Points, in no order, along strands that fork, close into loops and pass close to each other.
In the rows, 128 means zero.
Points whose rows are less than 98.7 apart are linked; no others are. Some points are linked to none.
k429: [ 57 100 146  87 127 122  68 124 123 107 135 157 136 125 161 144 148 154
 175 117 137]
k535: [ 43 136 132  91 149 149  67 160 143  97 150 120 112 150 163 100 117 147
 120  87  92]
k290: [159 162 105 155  89  54 166 146 100 104 125 142  77 169 108 181 108 134
 129 139 167]
k967: [187 125 112 106 135  88 151  82 135 117 192 157  98 153 155  78 106 176
 105 175  77]
k731: [162 117 139 113 114 138 165  98 108 142 134 169 123 108 117 144 119 131
 152 143 109]
k546: [104 140 118 141 134 134  75 142 127 112  79  99 128 169 139 114 134 123
  89 153  72]
k88: [109 129 150 100 188 161 102 143 160 149 142  53 157 115 126 102  92 126
  91 101 105]
k366: [218 125 130 103 111 118 135 116 153 117 196 159 123 122 145  62  91 188
 125 156  81]
k622: [153 152 159 131 138 163 165 127 163 114 189 182 179 163 176 118 124 131
 125 107 145]
k734: [161 168  79 160 105  46 157 142 135 101 115 123  41 186 123 178 124 121
 109 157 135]
k786: [152 139 122 132 118  94 156 137  92 138 143 161  64  80  92 143 123 111
 180 120 135]
k487: [ 94 124 138 103 117  92  68 109  92  94 131 154 143 149 156 117 153 140
 154 137 112]
k190: [117 116 151  91 102 156 149 118 130 127 145 197 128 107 149 111 122 154
 138 140  97]
k168: [159 126 135 108 110  73 136  64 117 108 150 173  99 178 183 140 113 166
 127 175 106]
k897: [ 63 141 132  97 131 108  83 176 137  87 130 139 128 179 155 108 141 138
  94 115  91]
k397: [ 81 131 139 106 168 162  92 153 166 128 149  96 139 147 153 121  91 137
 105  88 101]
k674: [140 175  82 205 117  92 148 149 114 144  98  63 108 163 116 105 161  73
  99 138 161]
k327: [142 134 132 114 139  91 173 124 125 136 167 146 154 176 133 124 125 119
  87 155 121]
k519: [100 134 134 111 139 106 125 154 131 113 142 139 152 181 142 110 136 124
  88 140 105]
k229: [ 97 115 102 120  89  89 130 102  66 104 102 167  95 108 148 110 127 155
 163 166 134]
k567: [103 154 157 114 119 185 131 168 174 123 130 108 182 108 155 147  97 138
  78  80 147]
k471: [168 121 139 131 107 129 170 160 111 151 138 172  77  51  81 170 137 110
 147 110 136]
k143: [165 150 123 140 147 134  98 129  91 124 110  76 121 110  90 107 116  92
 121 102  97]
k430: [125 172  98 203 140  82 147 180 119 142 115  71  98 145  70 106 139  76
 135 120 162]
k528: [149 129  94 130 115  49 179 164 129 130 121 138 109 198 121 139 134 126
  70 172 158]
k817: [113  82 162 107 173 137 155 105 151 154 165 143 172 124 137 147 154 111
 151 123 173]
k914: [116  73 185 101 126  93 168 122 120 156 134 181 146 150 150 170 132 113
 159 151 176]
k873: [129 158 162 124 146 197 148 150 188 136 172 123 175 113 171 117 103 132
  99  63 158]
k825: [134 141  97 130 106 122 141 144  85 128 125 129  74  81  77 102 106 117
 149 121  99]
k100: [120  93 123 103 164 161  79 100 142 143 138 103 131  72 105 121 133 135
 158 104  95]
k442: [104 119 100 110  97 163 152 133 101 125 103 146  98  74 108  96 107 149
 128 141  87]
k96: [128 140 118 126 119  64 116 172  80 111 117 116 110 126  71 123 133 113
 138 112 145]
k824: [179 190 153 157 135 137 116 140 148 120 127  98 168 150 197  84 129 115
  45 130 126]
k750: [117  72 150 110 135 104 118 109  92 148 112 165  85  69 121 143 160 118
 195 130 148]
k627: [131 106 131 152 145 143 122  94 112 139  92 117 138 126 103 184 147 102
 189 126 171]
k680: [164 141 164 136 150 196 162 143 196 131 190 159 185 124 169  97 128 125
 131  83 163]
k9: [ 76  86  97 115 119 191 137 110 132 134 102 144 104  75 129 106 117 160
 150 152 103]
k267: [ 84 111 107 119 119 191 111 115 141 134  93 105 115 128 115 122 105 161
 136 144  70]
k962: [133 136 132 105  90  80 108 103  74 100 136 163 115 127 148 141 132 152
 135 143 129]
k727: [ 89 105 100 151 143 129 131 166 163 144  67  83 135 194  86 133 126 138
 104 146 135]
k939: [139 105 126 103 150 142 134 105 112 134 155 142 128 117 109  70 112 138
 141 148  65]
k432: [123 128 130 140 136 174  94 100 160 134 127  75 189 100 145 151 144 114
 125  91 178]
k286: [132 130 132 150 161 188 100  84 164 126 130 104 176 154 143 140 127 129
 142 125 111]
k279: [141 122 127 132 159 138 121 140 114 140 123  60 129  75  69 125 116  93
 138  84 142]
k107: [148 169 117 162  73 123 167 148 104 122  94 130 132 134 102 180 116 117
 127 118 172]
k231: [ 89 141  79 140  87 129 103 119  89  90  76 135 104 127 149  88 133 155
 112 170  82]
k363: [159 114 105 105 153  90 141  93 107 134 166 139  95 153 122  75 117 137
 107 173  65]
k495: [129 139 166  93 121 120 161 134 132 115 187 203 167 147 161 146 120 138
 114 123 137]
k538: [138 115 130 154 153 154 124  73 126 132 115 102 173 151 123 154 149 105
 158 137 147]
k742: [152 129 110 120 119  65 213 131 134 136 169 122 128 173 134 123 127 120
  50 160 155]
k603: [163 189 122 163 124 101 117 105 141 131 140  80 162 160 205  70 173  95
  58 146 148]
k98: [ 95  94 126 119 124 138 112 128 133 137  95 123 139 127 105 178 137 141
 161 116 158]
k733: [133 128 152 172 118 107 135 154 113 153 119 164  76  86  95 198 149  89
 200 112 182]
k541: [120  99 122 111 186 150 111 130 151 165 143  43 160  83  97 123 107 111
 111  88 152]
k361: [115 162 115 174 146 100 132 195 128 140 110  97 102 118  47 133 119  98
 166 101 171]
k264: [121 101 146 158 124 123 147 154 144 157 101 133 111  81  86 202 165 105
 174  94 219]
k934: [173 143  67 136 112  53 130 113 123  99 110 120  62 183 146 162 136 120
  86 180 104]
k910: [141 118 150  99 143 165 129 125 152 131 165 164 154 120 139 101 119 139
 137 121  88]
k268: [166  99 136 134 164 179  74  82 144 138 127 110 152  80 107 144 146 123
 170 105 125]
k861: [152 170 156 148 158 172 130 129 152 135 128  76 182 133 161  86 116 115
  79 111 133]
k999: [121  68 142  86 175 151 103  97 145 144 166 148 123  54 122  91 148 141
 167 120 101]
k3: [121 113 139 115 119 161  95 125 145 130 121 127 167  91 127 193 151 131
 131  98 172]
k247: [137 113 119 142 154 201  65  85 170 150 126  92 170 101 137 170 126 129
 143  95 132]
k548: [176 147 133 120 122 135 101 129 132 106 179 156 135 130 163  43 106 159
 121 138  68]
k994: [ 69 118 120 138 138 166 144 172 190 147 102  73 153 183 129 141 108 142
  79 130 133]
k834: [137 102 145 134 110 152 127 139 131 138 105 149 127  66 105 214 167 118
 142  95 178]
k38: [ 75  36 157 105 131 111 102 115 127 159 107 154  87  74 137 162 165 147
 188 133 158]
k768: [ 98 149 123 110  94 142 102 135 104  90 113 151 126 120 160  85 119 158
 104 140  75]
k804: [187 132 103 131 115  76 144  61 121 100 132 137  78 192 163 161 123 148
 101 176 114]
k116: [123 161 111 179  75 135 164 136 117 124  79 100 157 164 124 151 147 117
 102 129 179]
k991: [120 148 128 109 125 161  83 126 126  80 151 158 131 105 175  38 114 160
 130 128  79]
k134: [176 124 135 127 124 142 186 131 121 150 133 142 129  93  83 159 121 105
 131 115 139]
k945: [150 117 121 135 105 185 139  99 118 134  96 146 119 103 111 159 118 135
 154 140  97]
k130: [141 161 119 145  75  78 141 159  89 109 107 168  98 137 101 187 117 136
 161 118 173]
k7: [134  78 144  86 145 107 131 100  95 141 151 165 113  66 120  99 142 129
 166 131 120]
k959: [139 175  96 195  81 130 154 135 124 148  66  63 131 163 153 113 169  96
  79 142 159]
k829: [145 154 136 157 134 141 148 110 121 136 121  72 174 122 125  99 138  95
  99 117 158]
k803: [122 172 129 186 115 104 139 182 134 150 129 138  96 102  63 175 120  89
 201 124 163]
k662: [ 57 117 114 109 128 120  73 168 136 114  91 110 110 159 130  93 128 153
  98 143  79]
k698: [105 113 111 137 158 136 108 144 141 133  89  62 124 167  95 117 120 119
 105 135  96]
k104: [150 155 111 157 125 105 141 104 119 118 140  95 169 163 149 102 161 103
  78 144 152]
k953: [137 168 113 147 143  76 105 167  81 115 122  79  99 109  72 105 117  87
 124 100 119]
k458: [ 81 114 170  86 126 117 118 133 130 107 157 189 154 152 169 155 140 139
 152 116 142]
k257: [158 139 155 114 120 113 127  88 135 107 185 206 128 173 189 119 117 171
 148 146 110]
k414: [ 93 108 124 103  96 135 155 100 102 122 120 190 109 110 165 106 113 167
 157 178 110]
k415: [131 136 108 136 121  58 141 170 103 120 115 114 136 171  99 123 143 117
  92 135 163]
k659: [139 124 119 131 114 215 104 100 161 142  88 114 131 100 114 154 105 148
 145 115  86]
k557: [ 88  44 186  98 137 103 129 134 141 166 112 168 123 122 134 177 144 127
 176 135 171]
k977: [100 153 149 130 126 193 157 167 173 136 110  96 167 151 139 138  98 136
  66 120 125]
k672: [160 116 120 121 162 139 120  98 100 142 129 101 114 101  77  75 116 107
 150 121  73]

A fork is a point with three links, a tip a point with one. Leave the first point through the second and follow the links. Name the first fork or tip that comes.
k116; k959 => k3
k977; k567 => k190
k945; k659 => k731
k264; k733 => k257
k495; k622 => k897

How many points has the smallest loop of links through each point below? Write none if it is on no loop.
k104 => 5
k535 => 14
k267 => 10
k429 => 28
k247 => 7
k959 => none
